A landscape with many valleys, sampled at points; each row gives a point and its height.
From any point a ball rolls to the lowest of the 2 points nearest to it. It stops when none of these is lower. Distance is the straight distance between rows; heights are no part of it.
z472: [123  77  96 143 145 158 127  95  98 143 144 155 107 160  60 122 118 145
 134 109 162 164 107  93 165  85 130 123  55 123 145 138 162 128 115 123
 126 137 159 158 128  93 105 145 111 120 123 123 147 144 135 100 183]  height 256
z284: [137 101 190 139 133 141 100 139 165 150 120  90  70 115  35 140 139  85
 120 105 148 110 123 155 152  28  87 154 109 155  98 156 158  86 131 142
 118 127 124 196  85 116 143 139  96 116 128 106 167 101  91  71 159]  height 527
z812: [125 192 177  98 143 109 136 144 155  80  82 106 152 115 232  93  75 149
 122 147 102  87 112 148  40 147  81 138 178 137 183 102 110 124 124 113
 130 110 153 135 102 185 127 135 138 143 163 162 156  96 141 109 113]  height 218
z172: [114 175 179 107 124 131 111 185 122 114 137 147 142 109 133 119  89 152
 130 144 124 138 181 108 139 172 112 158 138 139 116 126  87 125 143 190
 104 123 113  54 130 160  65 167 135 129 132 135  48 132 150 196  41]  height 311
z876: [149 154 167  72 168  87 168 107 183 107  87 116 120  96 250 111 102 153
  84 155  96 123 127 148  66 117  91 150 164 169 149 104 115 150  99  69
 154 119 145 122  81 130 161  96 137 173 124 153 143 115 133  75 164]  height 541
z912: [144 116 107 146  96 160 172 136 135  87 167 102 126 120 124  92 180 106
 174 121 134 155 138  89 126 157 144  89 103 135 130 122 139 167 142 142
 143 123  96  63 157 132 115 106  80  77  95 128 131 157 169 146 111]  height 446
z535: [120 141  81 179 100 123  85 117  91 133 135 120 171 166 117 146 161 112
 161 123 145 117 124  95 170 181 191 111 134  93 125 155 103  98 134 123
 147 131 136 113 181 143 107 131 143 100 139 122 105 130 155 179  95]  height 330
z891: [128 107  75 122  97 119 162 146  83 114 109 207 133 172 204 130  94 163
 136 145 109 163 100 137  83 156 148 150 121 122 165  88 144 177 128 116
 157 159 116 112 137 115 134  74 145 164  92 122 116 103 142 154 122]  height 364
z232: [119 113 108 147  84 153 141 175  88 117 142 165 114 154  89 116 116 128
 171 127 118 130 130 149 114 164 127 123 137 115 151  90 157 155 176 173
  98 150  86 114 142 153 126 123  92 121 109  95 129 131 168 152  76]  height 251
z226: [129  88 122  97 156 114 155 130 143 189 110 138 133 121  71 113 140 123
 106 127 130 148 159 184 168 144 109 160 108 122 114 149 113 160 183 159
  50 135  80 173  99 131 139 132 110 130 116 104  98 242 122 124 132]  height 411
z740: [ 98 121 113 121 172 109  91 111 107 157 102 109 152 111 114 180 127 107
 110 121  97 108 109 140 162 120 170 102 153 115 101 140 111 107 155 135
 133 139 165 144 138 114 143 159 167 134 160 136 128 133  94  92 138]  height 709
z958: [124 142 166 130 126 110 102 162 151 118 138 106  99  97 151 159 147 104
 104 138 112 115 131 158 138 103 113 143 185 141 102 118 100  86 114 141
 176 120 131  95 111 135 140 103 155 136 128 116 107  81 109 137  98]  height 313
z756: [108 111 139 124 121 118 130 151 154 127 146 123  87  87 144 173 166  82
 121 119  81 116 118 199 126 105 127 139 171 159 111 102 131 107 138 135
 174 137 124 117  93 138 185  94 162 137 119 106 137  88  93  97 136]  height 339
z478: [186 148  88 185 120 122  87  98  79 109 135 153  61 182  76 146 123 160
 112 123 205 135 113  92 167 112 126 138  95 115 109 131 122  79  40 110
 128 134 138 152 158 103 108 114 127 159  88  88 130  84 127 163 155]  height 578
z245: [143 141 103 141  96 109 159 117 166  98 129  80 162 147 183  92 151 133
 174 136 160 149 128  75  99 139 123 116 114 123 151 157 101 177 101  80
 164  88 120  86 128 108 124  76 103 132 109 140 128 155 145 155 129]  height 514
z773: [188 163  58 110 141 138  82  65 100 109 149  80 100 142 168 145 145 123
  80  98 117  76 108 113 119 194 138  55 129 103 104 109 143  95  64  89
 126 107 140 147 210 143 112 168 146 117 120 138 166  98 114 154 140]  height 285
z622: [123 103 169  74 155 121 165 131 179 173  97 128 164 100  92 113  99 117
 107 123 116 135 161 169 129 100  78 165 107 123 113 153 134 138 166 150
  53 125 116 180  74 126 131 134 111 138 126 145 118 197  89  86 154]  height 368
z725: [113  88 146 165  89 155 143 154 156 111 135 118 142 153 141 109 148 139
 163 123 184 184 101  47 113  64 111 161  73 131 166 171 153 151 101  98
 201 120 116  86 106  89 108  66  98 131 110  92 147 104 145 145 166]  height 448
z935: [152 156 169 155 120 104  99 117 183 126 104  61  95 107  92  97 160 121
 123 138 158 107 179 132 123 121  62 159 113 136 110 159 102 134 109 131
  85  85 106 128 108 134 121 124  86 130 106 127 124 182 126 134 114]  height 471
z949: [137 142 115 130  81 115 160 153 105 130 155 132 127 122 136  74 146 123
 149 141 111 113 158 139  98 182 116 120 145 129 135  98 123 178 155 150
 115 125  69  86 133 154 140 111  95 127 109 112 104 173 164 175  76]  height 258
z47: [ 86  97 140 177  70 158 133 207 119 136 154 161 132 137 102 169 121  96
 178 103  97 124  81 132 115  63 153 193 135 125 120 130 150 102 158 141
 185 145 121 118 119 145 149  79 158 107 143  98 157  52 130 124 130]  height 233
z477: [104 109 105 144 175 136 101 113 125 116 150 145 135 138 119 168 130 117
 125 120 167 191 118  67 204  93 176 126  92 121 127 181 106 123 106 102
 168 111 163  92 128  82 100 103 169 127 121 117  87 127 134 141 133]  height 404
z743: [146 154  64 148 114  85 151  96 109 126 119 108 137 149 178 136 183 137
 126 129 112  88  97 197 110 174 154 105 174 133 127 112  91 172 128  91
 176 132 135 147 141 146 206  80 142 163 121 110 124 160 110 140 117]  height 589
z314: [192 155 115 151 118 116 130  79 146  85 126  87  61 165 112  84 149 145
 126 132 199 132 153  94 109 125  95 129  78 132 136 133 119 134  52 102
 106  91 114 133 141  98 117 105  70 142  81 114 129 150 163 151 142]  height 520
z265: [117 120 143 126 161 107 123 116 143 121 122 133 108 135 149 156 136 150
  96 140 173 182 142 100 169 104 131 135 103 135 123 156 103 144  74 108
 172 111 151  94 110  81 117  73 138 157 109 111  71 122 136 154 137]  height 436
z861: [ 94 157 177  63 188  73 145 115 184 136  64 111 188  90 219 139  79 154
  69 166 102 120 142 150  92 116  87 153 167 141 142 134  97 154 124  98
 129 124 156 157  72 119 156 126 161 178 146 157 120 157 104  86 152]  height 505
z11: [149 166 157 157 114 105 101 128 147 115 101 107 125 153 134 119 109 159
 138 142 186 119 150  83 125 122  90 164 131 114 134 150  81 111  69 124
 132 111 134 113 128 114  94 103 109 153 130 124  97 113 152 160 110]  height 786
z563: [114 139 170 143 126 149  93 151 122 148 108 125 139 119  52 131 102 104
 135 104 128  81 151 132 153  97 105 121 128 113 120 129 144  76 170 180
  93 132 145 163 132 155  93 201 106 102 179 140 146 113  98  96 118]  height 352
z727: [ 75 112 128  84 131 121 180 159 123 162 122 156 189  91 115 129 128 110
 130 161  76 157 149 157 157 185 146 141 135 125 145 140 130 154 220 168
  98 133  66 115  85 157 120 138 144 105 144 126  93 213 145 149  94]  height 475
z519: [161 145 187 124 143 167 127 113 191  96 128  61  77 111 117  91 132 124
 131 130 161 123 130  67  86  57  73 123 109 139 139 136 168  98  81 106
 109  88 133 112 105 127 112 161  83  96 124 143 187 107 125  99 161]  height 571
z567: [108  83 146 172  98 148 132 151 165 126 147 102 107 138  72 143 185  94
 170 102 163 166 115  90 161  52 119 163  94 133 124 163 142 122 108 116
 173 118 113 103  99 104 141  77 107 105 116  93 126 116 138 139 155]  height 416
z995: [ 75 102 157 140 135 140 109 160 146 142 151 115 103  91  78 187 176  70
 134 100 106 130 130 161 175  89 153 146 130 154  79 141 136  99 156 144
 158 123 120  99 104 122 154 108 155 105 128  94 120 109 120 112 129]  height 365
z487: [145 170 188  92 151 128 124 118 191 112 107  75  78  67 117  87 123 128
  87 146 127  95 197 146 108 129  60 141 115 155 131 134 113 130 111 144
  72  87 125 109 108 141 116 165  97 133 122 155 119 166 126 111 110]  height 442
z696: [148 138  85 119 149 104 115  66 106 139 120 130 145 144 182 155 129 143
 106 117 105  81  86 152  99 154 156  76 161 130 128  95 132 122 122  88
 163 146 176 185 162 128 180 139 165 159 131 137 151 112  91 108 162]  height 633
z887: [153 144 130 121 147 188  93 114 134 107 149 104 102 117  73 140 118 106
 113 102 159 143 136  72 170  89 126  81  89 128 123 143 162  76 109 135
 100 112 158 129 155 116  66 218 132  83 148 152 167  94 127 105 154]  height 421
z39: [105 107 108 129  97 163 213 183 140 132 167 118 148  97  81  71 155  91
 181 113 103 140 140 163 112 172 121 121 119 118 141 124 152 178 225 160
  94 131  61 126 108 159 165 106  87  88 137 127 157 207 153 133 105]  height 372
z962: [134 183 141  87 148 102 118 110 149 114  88  83 158 109 214 121 101 135
 111 148 106  86 123 147  79 157 124 101 184 130 148 125 104 120 142  97
 143 107 158 137 127 151 147 149 154 139 163 154 155 110 117 109 126]  height 146
z145: [ 91 120 149 100 100 139 205 193 146 125 170 121 184  77 113  97 162  93
 172 151 101 145 145 144 119 176 122 123 153 125 134 129 150 192 212 168
 117 125  46  88  81 170 132 116 114  99 138 132 118 181 151 156  75]  height 424
z293: [143 175 181 102 133 130 104 147 123 114 101 167 155 137 168  87  30 182
 128 150 116  84 149 144  68 144  91 149 151 113 153  88 121 119 152 170
  71 142 157 135 133 165  83 187 129 124 163 170 148  79 125 103 111]  height 149
z285: [181 165 143 151 134 127 122  86 175 112 121  50  74 128  72  91 167 115
 137 133 196 112 169  80 132 105  83 118  74 125 116 160 123 130  66 105
  84  78 123 117 131 118 109 146  76 122 108 126 127 161 147 141 142]  height 498
z518: [189 143 129 125 150 170  94 124 107 112 163 139  86 128 136 160 105 149
  94 120 182 154 101  64 140  76 136 112 101 104 115 130 145  54  42 122
 137 137 173 120 167 108  92 166 153 117 109 126 148  30 119 150 167]  height 487
z828: [150 128 135  31 192 167 178  80 141 111 151 132  95  92 136  56 109 151
  76 144  97 171 182 122 132 171 105  93  77 162 153  95 159 175 128 146
  56 131 125  91 135 101 107 187 125 119  91 177 130 173 154 100 141]  height 584
z383: [ 91  92  71 154 115 132 115 119  76 148 132 164 194 171  69 113 133 139
 172 103 117 141 114 104 164 148 180 117 101 104 155 147 129 142 180 153
  92 123 132 137 159 132 104 160 120 102 162 131 125 168 152 134 117]  height 689
z838: [126  68 102  85 167 177 151  90 101 127 160 180  96 140 101 116 112 136
 107 104 126 200 132  94 159 113 153  93  60 152 166 125 185 151 118 123
 116 139 143 125 138  86  94 153 116 114 114 155 148 133 136  95 186]  height 299
z980: [160 118  70 157  84 124 155  93 145 115 144  92 126 150 169 115 194 112
 140 132 144 142 103 106 118 135 148 112  97 122 142 138 122 161  85  76
 181 112 123  99 149 106 166  70 121 126 108 123 129 153 147 148 150]  height 540
z389: [150 137 139 119 146 138 114 116 118 102 141 131  85 121 161 165 117 131
  95 142 154 148 108 108 144  99 144 115 133 136 102 117 134  86  64 104
 159 142 164  96 148 101 121 129 160 133 108 132 118  51 117 134 156]  height 513
z73: [195 166 100 142 139  99  90  76  67 116 137 156  61 155 113 126 116 161
  67 130 173 132 149 133 166 142 149 119 125 125 102 100 100  89  25 112
 125 130 141 141 172 112 119 124 133 172  87 111  78  70 122 155 144]  height 556
z795: [140 144  91 116 121 109 136  97 128 131 108  97 159 128 208 154 153 121
 119 126  97  78  47 174  82 109 134  80 174 142 123 112 119 130 135  58
 189 136 169 186 127 139 199 111 150 148 152 138 187 117  85  91 181]  height 653
z538: [ 77  99  91 145 131 118 131 113 117 146 102 117 234 142 101 131 150 105
 170 111 108 124 106 108 165 156 194 113 127  97 140 175 110 153 206 130
 131 124 146 139 147 140 127 132 143 102 177 148 116 187 118 141 120]  height 663
z263: [146 189 192 110 126 112 107 162 146  96  95 137 129 133 198  99  36 181
 116 159 121  83 125 127  50 137  86 174 172 120 152 101 103  94 100 150
 106 120 157 133 106 172  90 151 124 146 146 155 139  66 133 126 105]  height 220
z673: [ 82  62 134  99 154 130 149 135 113 180 111 222 156 151 114 166  78 141
  92 140 112 189 129 159 152  94 144 164 107 147 140 138 145 146 134 143
 129 174 117 164  88  89 108 120 150 157 123 121 105 152 117  95 163]  height 381
z298: [172 141  93 181  90 121  79 112  70 117 122 172  96 204  70 113  88 177
 138 120 185 111 129  82 141 159 113 133 113 100 137 122 113 103  84 132
  97 150 133 159 185 114  92 142 110 150 103  99 120 113 145 148 112]  height 599
z976: [ 86  88 122 165  75 170 155 194 126 126 160 147 135 126  92 141 139  77
 184  97  67 124  99 168 115 106 142 144 136 135 123 112 163 115 183 150
 156 147 102 133 121 163 164 106 112  82 130 118 176  83 136 110 126]  height 275
z23: [112 106  84 138 108 181 117 154  62 106 160 185 167 172  78 100 108 139
 170 121 125 172 134  93 158 190 164 108 103 113 154 126 138 146 190 183
  86 146  99 100 167 147  64 164 114  82 143 126 120 164 196 159  79]  height 713
z564: [133 124 115  65 168 137 186 113 142 124 153 154  98 109 147  82 128 148
  94 150  98 165 173 141 125 177 118 105 113 140 140  89 151 185 138 133
  88 129  89 102 114 116 125 137 137 141  90 159 107 177 158 112 126]  height 560
z365: [107  84 125  99 173 147 129 123 111 141 132 198 137 133 133 148  94 141
 105 128 109 188 141 114 148 119 155 108 110 138 146 115 151 139 131 133
 133 153 154 122 122  96 108 142 143 114 126 141 113 114 129 114 156]  height 340
z82: [109  99 161 154 113 137  90 166 120 158 106 173 124 159  57 154 102 129
 131 136 142 145 146 150 160 102 103 175 144 128 122 138 121 117 143 172
 106 144 112 143  97 125  83 141 133 139 132  99  97 115 134 122 112]  height 261
z854: [147 153 121 165  87 133  96 136 131 118 151  58  92 111  64 110 189  95
 153 118 158  79 152 158 124 159  91 103 126 121 111 127 127 108 134 167
  88 115 102 142 157 178 142 154  85  98 129 114 139 158 137 156  82]  height 519
z417: [120 113 154  74 132 152 208 160 165 114 151 127 116  83 144  88 147 125
 118 148  93 171 162 142 100 137 115 121 113 150 129 100 154 179 163 138
 110 119  85  78  91 114 133 113 118 122 100 135 124 161 151 105 133]  height 536
z198: [106 111 100 169 124 142 102 131 103 123 151 147 151 158 131 140 138 135
 152 119 158 163 107  62 168 131 187 114 101 109 135 155 114 105 120 125
 171 126 159  91 156 112  86 117 165 113 132 112 101  98 144 170 113]  height 369
z609: [125 110  83 116 141 137 133  86  93 143 128 118 170 161 151 142 125 143
 151 118 130 124  77  76 123 115 174  77 103 123 139 139 166 115 117  73
 160 159 167 173 155  97 137 152 126 108 155 167 190 131 102 109 184]  height 673
z888: [109 126  93 100 156 136 117  89 108 146 119 105 177 120 142 160 130  98
 126 108  98 124  91 103 143 138 179  61 139 122 119 133 164 111 145 100
 144 138 168 134 172 116 130 182 172 107 152 164 177 104  83  92 149]  height 694
z7: [151 144 103 113 170 125 103  78  88 124 141 166  77 137 147 145 113 150
  72 131 136 156 136 116 169 140 165 102 107 139 102  84 124 106  63 111
 142 141 165 119 172  94 110 139 152 159 105 127  99  89 127 134 149]  height 535
z61: [ 79 108 137 144 128 108 100 150 104 156 104 146 179 133 139 187 116 110
 155 108 111  99  96 132 127  91 170 145 165 113 109 139 111  95 161 131
 178 153 149 146 115 141 144 117 168 126 175 119 131  75  90 100 129]  height 726
z910: [125 100  96 138 120 146 183 145 139 126 167 109 139 108 103  96 195  91
 157 109 106 140 133 138 139 167 157 109 110 132 129 133 148 187 179 140
 112 126  91 104 131 133 157 108 106  93 134 132 140 197 159 121 122]  height 413
z918: [185 145 132 127 139 160 101  92 151 111 133  61 117 109 130 147 140  92
 108 109 137  97  84  86  89  96 111  86 130 122 130 150 161  86  75  78
 132 110 132 145 156 131 126 175 116  93 137 141 190  78 119 121 184]  height 338
z739: [ 89 119 120 154  88 156 201 193 129 135 165 125 145  93  72 116 168  61
 178 101  69 105 112 206 111 143 136 135 154 137 124 108 166 143 213 147
 119 147  75 131 107 178 183 118 107  90 146 124 176 149 126 112  92]  height 320
z645: [107 114 169 103 107 111 213 179 191 136 136 121 124  74 165  98 159 110
 125 162  98 149 157 182  83 128  79 153 160 139 130 113 126 175 164 135
 135 118  51  96  50 141 167  76 124 139 116 122 111 174 134 114 126]  height 507
z924: [ 59 101 163 140  83 172 141 223 122 127 144 177 145 129 115 156  77 122
 154 100  96 164 110 125 115  74 135 184 136 129 132 124 157  98 169 172
 149 149 120 117  96 149 102  91 145 110 157 116 136  52 130 118 112]  height 181
z709: [152  86 157 157 117 126 139 117 172 154 133  99  62 117  57 124 180 100
 126 104 146 137 129 153 150  53  95 159 105 152 118 142 152 128 107 112
 124 118 123 186  84 101 167  90  99 133  97  99 163 149 109  80 187]  height 504
z822: [133  89 119 111 145 140 193 140 174 154 131  87 144  94  99 105 178  90
 143 105 110 133 137 163 141 121 113 138 103 110 109 143 127 166 173 126
  93 130 117 145 101 115 175  95 111 101 128 128 138 217 110  95 160]  height 447
z908: [144 173  89 114 137 119  86  95  98 123 143 122  99 120 157 139 126 135
  80 133 125  80 128 164 123 185 148  81 155 110 105 102 122  93 111 127
 109 126 152 138 185 161 136 161 152 133 130 137 126 104 124 150 100]  height 250
z940: [133 158 169 162 125 107  88 152 145 108 110 116 148 140 165 143  92 156
 139 148 164 118 128  77 114  95 120 173 167 117 125 152  85  88  81 131
 148 117 160 122 112 132 107 122 148 136 148 122 117  62 124 143  96]  height 769
z471: [134 181 162 114 140  83 102 141 115 111 126 139 106 102 199 139  94 148
  85 156 121 109 152 166 126 152 110 159 192 139 114  96  82  93  97 144
 140 121 138 121 121 144 127 120 164 171 129 127  71  73 127 158  76]  height 265
z213: [133 114  73 169 115  71 127  93 101 162 104 136 156 184 132 153 167 136
 126 125 129  96 102 160 147 140 152 145 141 120 117 133  85 165 137  94
 155 133 123 191 131  98 191  64 134 171 121  98 116 171 119 121 146]  height 614
z644: [122 127  61 133 154 114 133  84  88 152 135 156 125 138 153 174 145 112
 108 119  71 100  86 198 130 149 186  90 161 142 100  85 125 134 161 106
 162 156 145 173 153 134 204 121 180 163 125 132 151 133  98 109 154]  height 615
z107: [124  88  77 106 151 143 160  76 106 140 147 157 121 128 165 169 165 114
 115 122  71 141  85 154 127 133 207  85 117 154 112  92 154 148 140  80
 172 156 157 121 143 106 199 113 166 130 119 141 157 117 106  79 187]  height 632
z236: [136 146 169 146 129 173  61 138 111 135 136 133 120 143  56 134  78 125
 143  95 149 116 124  92 142  92 115 117 126 113 115 143 145  40 124 169
  99 139 143 156 163 139  67 238 113  78 160 134 161  67 120 118 126]  height 388
z352: [111  98 135 167 123 147  90 141 106 130 138 161 110 152  49 129 118 141
 139  97 158 167 129 101 184  87 132 142  91 118 141 161 140 110 112 146
 109 134 136 144 128 108  83 154 121 115 124 113 129 130 141 122 134]  height 210
z412: [102 104 107 124 129 102 142 130  99 176 104 146 177 127  86 118 147 122
 148 124 107 109 147 171 146 177 135 139 123 102 130 138 104 171 211 163
  72 139  85 163 109 129 144 135 118 124 144 129  91 222 139 144  87]  height 452
z921: [135 142 131 131 155  94 102 106 111 133 117 122  88 126  87 110 130 146
  87 133 151 156 185 128 189 163 121 132 108 129 111 124  91 129  90 149
  87 113 128 112 148 123 102 142 130 154  99 118  60 164 145 163  95]  height 557
z797: [151 145  93 138  92 111 145 129  90 103 133 144 131 142 177 100 132 153
 145 137 128 120 127 135 106 177 139 128 138 128 140  96 130 153 120 128
 138 137 129  92 150 136 132  97 118 147  96 127 108 120 159 172  93]  height 315
z608: [178 135 141 121 115 148 155 107 164  94 114  87  87 129 162  85 136 139
 134 129 152 132 136  95  73  99  89 128 102 146 149 122 151 149  81 100
 134 105 132 112 115 114 117 113  83 127 108 139 160 124 148 118 156]  height 547
z440: [ 75 119 109 139 122 124  88 147  54 158 136 180 153 126  99 177 120 116
 141 127  85  94 109 161 159 161 205 126 176 112 101 100 111  89 189 180
 120 160 131 130 161 178 124 157 170 120 161 121  94 114 127 157  69]  height 248
z64: [141 200 171 106 117 123 108 148 141  72 148  99 134  86 181  97 104 142
 146 163 135  81 176 101 102 186 111 135 164 134 119 114  94 127 120 169
 116 108 122  52 144 180  80 156 129 134 138 142  96 118 166 187  53]  height 255
z259: [ 81 104  83 144 112 151 132 167  50 130 145 209 135 153  95 139 108 122
 152 129  81 138 108 160 135 181 182 158 147 113 133  91 145 120 205 175
 107 159  93 115 145 172 123 139 141 102 128 102 104 128 166 161  68]  height 198
z395: [180 158 135 125 152 190 111 103 123  94 160 102  85 143 109 112 102 134
 117 117 175 151 116  38 116  82 107  89  64 124 131 148 184  70  47  92
 119 110 156 122 174 113  59 204 119  95 118 150 177  69 125 151 179]  height 454
z149: [151 139 106 140 129  77 120 115  86 138 133 157  82 131 129 138 130 143
  85 137 127 152 165 159 162 173 127 141 148 135 114 105 106 145  98 138
 117 135 100 112 127 125 133  97 131 176  97  94  45 150 147 182  89]  height 577
z98: [107 149 153 163  86  94 103 155 139 135  91 107 169 143 174 164 121 144
 177 128 138 100 108 119  99 106 118 158 179 115 128 153  96 115 138 121
 176 137 145 155 123 132 147  98 128 136 168 115 129  79  96 126 119]  height 747
z343: [ 90  98 163 154 123 146 119 173 153 134 162 130  92 107  60 155 181  91
 137 106 153 184 137 122 182  85 138 152 104 138 102 159 134 116 124 148
 161 115  94  84  90 118 121  94 123 115 103  89  91 120 152 141 111]  height 390
z933: [ 90 119 185  85 156  88 144 138 154 159  67 161 192 109 194 139  70 168
 109 158 101 128 118 146  92  86  95 152 166 142 159 131 124 137 151 108
 146 145 132 175  70 113 129 116 141 170 173 157 136 115  94  89 153]  height 461
z975: [142 139 150 154 103 128 100 125 154 139 125  73 114 129  45  89 164 118
 158 131 160  87 174 129 148 138  90 144 114 116 111 159 116 120 142 168
  59  93  94 142 127 147 123 164  73 112 134 123 117 191 143 137  88]  height 497
z707: [108 129 125 113 102 127 124 162  82 136  97 196 191 153 206 143  54 182
 153 144  94 108  77 129  70 130 156 144 177 106 154 102 136 127 146 130
 138 170 162 154 152 143 133 127 155 135 165 151 148  65 113 132 109]  height 292
z305: [102 104  91 129  92 141 161 159  70 122 122 226 184 164 203 147  68 168
 161 136  98 144  68 106  90 146 170 152 145 112 178 103 142 145 165 118
 179 169 141 126 153 112 125  96 167 148 116 127 145  77 127 133 133]  height 349
z144: [200 149  92 129 123 150  97  77 118 117 149 101  90 149 148 160 124 128
 108 110 147  81  81  94  89 147 131  56 133 105 112 119 167  82  56  79
 122 137 143 179 185 148 115 183 121 100 129 137 201  82 112 138 191]  height 314
z950: [117 107 183 123 142 122  73 134 144 166  80 128 138 138  61 137  92 129
 122 115 149 105 150 139 166  84  95 147 114 114 109 157 124 111 150 165
  98 128 142 190  91 122 107 177 116 125 147 133 115 146  98  86 136]  height 312
z81: [143 151 132 130 147 137 114 111 139 109 129 113 103 138  84  85 131 149
 131 141 178 161 182  82 177 153 112 126  72 128 124 160 100 140  97 145
  93  85 117  86 139 133  69 143  92 136 127 120  85 158 152 175 106]  height 531
z136: [118  97 131 122 114 109 206 151 184 161 120 121 148 116 132 118 158 119
 135 134 103 132 127 185 107 116  96 156 132 125 130 139 120 170 161 118
 115 122  80 145  65 116 183  66 123 152 133 123 134 199 112 100 145]  height 477
z24: [137 184 140 104 110 105 126 136 126  99 161  91 106  96 143  94 156 116
 125 150 131  83 168 152 108 198 127 100 160 139 111  87 106 141 151 158
 120 120 101  70 135 175 123 143 118 127 116 126  95 149 147 198  58]  height 197
z123: [108 157 195  89 165 112 124 127 187 150  86 100 144  73 116  96 105 125
  94 153 114  99 183 166 110 119  67 156 123 137 116 140 113 144 146 163
  64 103 111 147  82 138 117 167 116 143 134 141 121 173 110  93 115]  height 410
z255: [149 104 136 142 157 113 128  99 168 142 119  97  78 114 118 138 167 125
 101 137 144 138 126 151 141  83 106 150 123 149 112 131 135 132  95  94
 150 117 132 146 107  90 175  95 115 148 100 117 133 139  96  90 171]  height 483
z448: [ 82  77 149 100 146 107 137 135 119 161  85 190 183 136 160 161  68 161
 108 142 119 172 114 138 110  97 117 149 145 152 142 130 122 156 128 108
 150 155 128 156  90  80 127  96 151 166 141 131 111 140  99 101 157]  height 417
z421: [141 207 123 108 158 108  72  99 124 104 104  85 119  98 186 143 100 139
  86 146 125  85 137 151 120 166 119 103 188 116 105 116  88  89  90 125
 120 113 164 129 159 161 128 155 148 152 139 150 115  89 108 138 100]  height 211
z473: [146 128 129  53 188 153 170  69 169 106 136 125 121 102 175  84  88 155
  80 129 114 150 147  96 102 124 113  91  84 152 150 112 160 158 102  91
  99 137 160 112 126  87 108 165 126 130 114 176 163 155 123  78 170]  height 610
z529: [ 98 146 115 149 128 103  84 142  89 142 129 147 178 126 134 152 132 127
 152 125 115 104 132 116 161 191 187 109 166  99 113 144  87 109 162 153
 136 123 145  97 162 148 106 145 158 109 167 126  78 116 133 182  66]  height 293
z542: [125  80  50 120 140 137 167  83  89 140 150 161 166 172 148 150 151 137
 133 112  93 144  73 106 127 133 199  93  83 142 138 117 166 165 142  79
 174 154 163 145 164 100 161 118 138 115 138 153 165 151 122 102 180]  height 650
z208: [140 123  86 146 102  93 186 106 143 120 129 115 140 145 194 109 186 121
 142 130 114 134 105 154  99 150 145 124 131 141 142 122 112 199 128  85
 173 128 119 119 127 109 203  46 120 155 121 125 130 167 132 123 148]  height 563
z566: [123 113  96 168  65 134 150 163 132  95 120 113 167 169 176 120 131 150
 187 131 162 149  98  60 109 117 142 142 106 105 173 160 131 166 116  91
 183 116 131  86 140  97 100  62 110 126 113 111 131 118 132 164 132]  height 482
z408: [108  88 103 171 116  96 128 111 132 163 108 124 187 153  97 153 154 115
 158 127 127 116 115 130 146 130 152 135 117 110 131 168 105 154 158 105
 141 132 135 155 125 114 151  90 131 135 139 113 121 182 120 110 133]  height 636
z46: [150 131 206 126 142 151  98 124 178 128 118  98  74 110  91 139 115 106
 109 127 170 115 133 106 118  55  63 143 122 151 102 148 148  78  83 135
 105 117 134 153 104 113 120 165 107 106 130 136 161  83 108  86 157]  height 549
z552: [136 141 145 109 121 128 108 153  94 136 120 186 143 125 166 124  60 161
 129 141 106  81 132 176  87 146 115 129 174 113 152  83 129  93 152 150
 105 157 151 158 144 172 126 165 150 131 147 150 146  62 100 127  95]  height 222
z139: [141 154 130 174  87 110  90 120 144 128 133  51  95 115 102 142 198  81
 141 122 139  62 123 181 111 132 101 114 161 119 108 140 114  98 121 128
 131 108 109 152 134 168 186 128 101 112 123 110 147 128 116 141 104]  height 537
z790: [145 131 163 114 169  99 104 111 157 134 128 119  67 105 128 143 137 127
  76 144 145 162 142 134 168  79 100 155 127 165 110 140 119 133  67 108
 150 111 133 101 107  88 141  93 146 168  88 111  83 122 111 117 151]  height 462

Where does a ball stop that starts at each point below?
z473 => z39
z861 => z352
z284 => z259
z61 => z644

Call two points neighbours if one is among the 2 nearest of the other. Go from one point of each pair to the other, from neighbour to neighbour, staying as low as possible. Name the highest point that can't be avoided.
z24, z962 => z891
z622, z39 => z727
z39, z259 => z912
z293, z962 => z263
z24, z259 => z949

For each start below, name every point that the ball comes to, in order.
z828 => z564 > z417 > z645 > z136 > z822 > z910 > z39
z46 => z284 > z709 > z255 > z790 > z265 > z477 > z198 > z535 > z529 > z440 > z259
z73 => z7 > z389 > z518 > z395 > z887 > z236 > z563 > z950 > z82 > z352
